The views of a scene show one set of named points, each view turned or mirrored, shifted and resized as a whole, with a little noise and some points left out.

Scene 1
View 1
<126>: [-22  12  16  24  -2  -8  -4  -6   0  15  16   9  12 -37 -19  -6  -6   7
 -12 -29]
<147>: [ -1  41  33 -28  -3   2 -49  18  -7  -3  -2  -4 -31 -35  14 -47 -19 -16
 -11  -3]
<129>: [-24  19  10  24  -4  -8  -6  -5  -2  20  14  10  15 -40 -18  -7  -2   8
 -13 -31]
<92>: [-27 -19  29  47  15 -12  27 -45   5  11  28  20  13 -33 -58  24 -17   0
  -5 -32]
<44>: [-23   2  30  29  10  -8   8 -36  -2  10  21  18  -3 -37 -45   8 -18  -9
  -4 -22]
<57>: [-11  33  31  -8   1  -1 -30  -4  -9   3   5   7 -24 -39  -9 -27 -18 -17
  -8  -8]
<160>: [ -5  14  33  -8   4  -2 -28   7   3  -2   8  -3 -14 -28   0 -30 -20  -6
 -12 -14]
<24>: [-13  53  12 -12 -14  -1 -43  24 -11  15  -1   1  -7 -45  15 -40  -2  -1
 -14 -16]
<105>: [-18 -16  25  30  10 -10   7 -11  13   7  22   3  17 -24 -25   1 -13  11
 -13 -33]
<202>: [ -6   1  35   0   9  -4 -18   2   8  -4  12  -4  -9 -24  -6 -23 -21  -2
 -12 -18]
<40>: [-34  29   5  36  -9  -9   2 -20 -11  29  16  22  17 -51 -34   6   1   4
  -9 -32]
<81>: [-12 -12  24  18   7  -8  -4   4  15   4  19  -5  15 -22 -10 -12 -12  14
 -16 -32]
<203>: [-15  -8  37  20  14  -6   3 -26   5   1  20   9  -6 -28 -34   0 -23  -7
  -7 -21]
View 2
<57>: [  2  -5  13   7   9  30   6 -19 -23  -9  10   0  -3  -9   9  34 -13   7
 -22   8]
<203>: [  9   4 -13  30  10  -4   0  -6 -11  15   3  -9   0  -7   1  21 -22 -15
 -12   4]
<202>: [  2  -5   9  28   8  12   8 -18 -10  -7   6   6   4 -15   5  23 -17 -13
 -18  10]
<92>: [ 10  12 -36  35  13 -24  -3   9  -9  31   7 -20  -2  -4   1   7 -26 -17
  -6   4]
<126>: [ -3   1 -13  20  13   0  10   0 -12   1  21  -4  -1 -14  12   0 -18  -2
 -14  14]
<40>: [ -4   6 -27   7  16  -3   8  11 -19  11  28 -15  -7  -8  16  -7 -19  12
 -12  14]
<24>: [-11 -12  19  -2  10  36  17 -16 -22 -26  27  10  -2 -18  20  15  -9  17
 -24  19]
<44>: [  9   8 -24  23  12  -7  -2   3 -15  21   8 -17  -4  -3   4  15 -22  -5
 -11   4]
<147>: [ -1 -13  30   5   6  43  10 -29 -22 -24  10  11   0 -14  11  39  -9   7
 -27  11]
<160>: [  1  -7  15  20   7  22   9 -20 -14 -13   9   7   2 -15   7  27 -14  -6
 -20  10]
<105>: [  1   2 -16  36  11 -13   7   0  -3   8  13  -2   5 -16   6   0 -22 -19
 -10  11]
View 3
<81>: [ 22  -2   4   1   6  -6   1  22   1 -10  -6 -13  -3 -15  12  -3  -5  -5
  -8  10]
<57>: [ -4   9  13 -26   8 -11 -14  11   3  11  -5 -12  -5   3   0  13  10 -14
 -12   5]
<160>: [  6   6  12 -16   3  -7 -16  17   2   6  -7 -11   1  -3   3   7  11  -6
 -12   9]
<203>: [ 11   8  -4  -4   4  -5  16   5   7   4   1 -21  -9 -13   9 -10  -1 -11
  -7   2]
<44>: [  9   8  -8  -5   8  -8  25   1   8   3   4 -22 -15 -13  10  -9  -7 -17
  -5  -1]
<40>: [  8  -4  -2 -14  23 -19  16  11   1 -12  -1 -13 -24  -8  12  12 -22 -32
  -4   3]
<24>: [  0  -1  21 -30  16 -17 -29  24  -3  -2 -11  -3  -6   6   1  30   3 -20
 -11  11]
<129>: [ 13  -3   3 -11  17 -14   5  17   0 -11  -4 -12 -15  -9  11   9 -15 -22
  -6   7]
View 4
<105>: [  6  13   0  43  21  -4  17  20 -12 -23   3   6  -9  -1  18  -3 -20   5
 -14  17]
<92>: [ 12  31   4  53  40 -49  16  23 -17 -13  -3  -1  -7   9   9  -8 -41 -14
 -32  14]
<160>: [ 13 -30   7  43   2  22  11 -11 -12 -10  14   0 -12 -16  36  18  28   4
  -8  -9]
<57>: [ 25 -39  13  42   5   8  11 -20 -17  -4  10  -6 -16 -20  36  20  35 -12
  -4 -27]
<81>: [  4   1  -1  39  11  17  16  14 -11 -25   7   8 -11  -7  24   1  -7  12
  -6  16]
<147>: [ 22 -57  14  38  -8  34   9 -29 -14  -4  16  -4 -17 -27  45  28  57  -3
   4 -30]
<126>: [ 21  -2   5  34  19   0  19  11 -19 -26  -2   2 -16  -9  18  -3  -9 -12
   4  -2]
<24>: [ 34 -50  10  23  -5  39  18 -14 -22 -25   3  -3 -25 -27  34  10  39 -15
  31 -30]
<44>: [ 19   8  10  50  31 -37  13   7 -18  -6   0  -5 -11   1  17   2 -16 -18
 -25  -4]
<203>: [ 10   3   7  53  23 -22  11   4 -12  -5   7  -1  -7  -1  23   7  -7  -3
 -30   3]
<202>: [  7 -19   4  45   6  16  10  -5  -9 -10  14   3  -9 -12  34  16  18   9
 -15  -1]
<40>: [ 37   3   9  29  29 -22  23  14 -27 -30 -12  -4 -22  -7   9 -13 -21 -34
  13 -12]
<129>: [ 25  -4   5  30  17   1  21  12 -21 -30  -4   1 -19 -10  16  -6  -9 -17
  11  -6]
View 5
<160>: [ 11  -3  -8  -7  50  -1  -4  15  31 -27 -11  21  22 -11  14  -4   8  12
  -2   2]
<44>: [-12   8 -14 -11  38  21   4  -7  -9 -20  13   8   0  19  14   4  13  10
 -11 -16]
<147>: [ 17 -15   0  -9  53  -5   0  31  50 -41 -18  30  24 -25  19 -13   5  14
   3   6]
<24>: [ 11 -11   6 -15  40  18   7  40  44 -31 -33  17  20 -16  15  -4   7  18
  17   7]
<202>: [ 10   4 -14  -5  50  -1  -8   5  22 -17  -9  17  24  -4  10   2  10  12
  -5   2]
<57>: [  7 -10  -3 -11  48   5   4  22  32 -38  -7  24  14 -12  19 -10   7  12
  -1  -2]
<81>: [  6  14 -17  -6  42  11  -8  -2   9   0 -17   5  25   9   4  14  14  15
  -1   3]
<92>: [-19  19 -21 -10  34  27   2 -22 -28  -5  17   0  -2  33   9  14  16   9
 -15 -19]
<126>: [ -4   8  -9 -13  35  26   2   8   5 -11 -13   4  11  12   9  10  13  15
   4  -4]
<105>: [ -3  17 -19  -8  38  18  -6 -10  -4   1  -7   1  17  18   5  15  16  13
  -4  -3]
<40>: [-16   6  -3 -20  25  44  14  13  -4 -17  -9   0  -3  20  13  10  13  17
   8 -11]
<129>: [ -4   7  -6 -15  32  30   5  13   7 -11 -17   3   9  12  10  11  13  16
   8  -3]
<203>: [ -5   9 -17  -7  44   9  -2 -10  -2 -17   9  11  10  13  12   4  12   9
 -13 -10]
View 6
<147>: [ -8   2 -15   8  15   0   3  31  34  21  16  -2  31   6  15 -18   5 -34
   5  40]
<105>: [  3  18  -2  32 -16   0   2  13  -7 -27   3   7 -23 -18   9  22   2  11
   7   6]
<129>: [-20  12   3  12 -17  -2  -5  19   2 -13  -3  13 -23 -14   9   4 -11  -3
  11  14]
<24>: [-35  -6   0  -4   1   3  -5  32  27  18   1   5  14   1  17 -15  -4 -30
   4  32]
<81>: [ -7   7   1  28 -12   6   1  18   0 -17   2   3 -11 -14  15  22   8   5
   1   8]
<202>: [  7  11 -12  27   2   1   5  21  13  -6  13  -1   7  -7  12   7   8  -9
   3  21]
<203>: [ 20  29 -13  31  -8  -9   4  13  -2 -22  13   8 -18 -15   1   6  -6   3
  14  17]
<40>: [-22  21   4   6 -24 -10  -8  16  -5 -19  -7  21 -40 -18   2  -5 -26  -2
  19  14]
<126>: [-13  14   1  16 -16  -2  -3  18   0 -15  -1  12 -22 -14   8   6  -8  -1
  10  14]
<92>: [ 20  40  -8  34 -24 -13   1   4 -19 -42   6  17 -48 -25  -6  14 -18  18
  20   6]

In a view up to two points have been moved. Name them for each view, in the order of its rows, or write -.
view 1 => <57>
view 2 => <92>
view 3 => <44>, <40>
view 4 => -
view 5 => <160>
view 6 => <81>
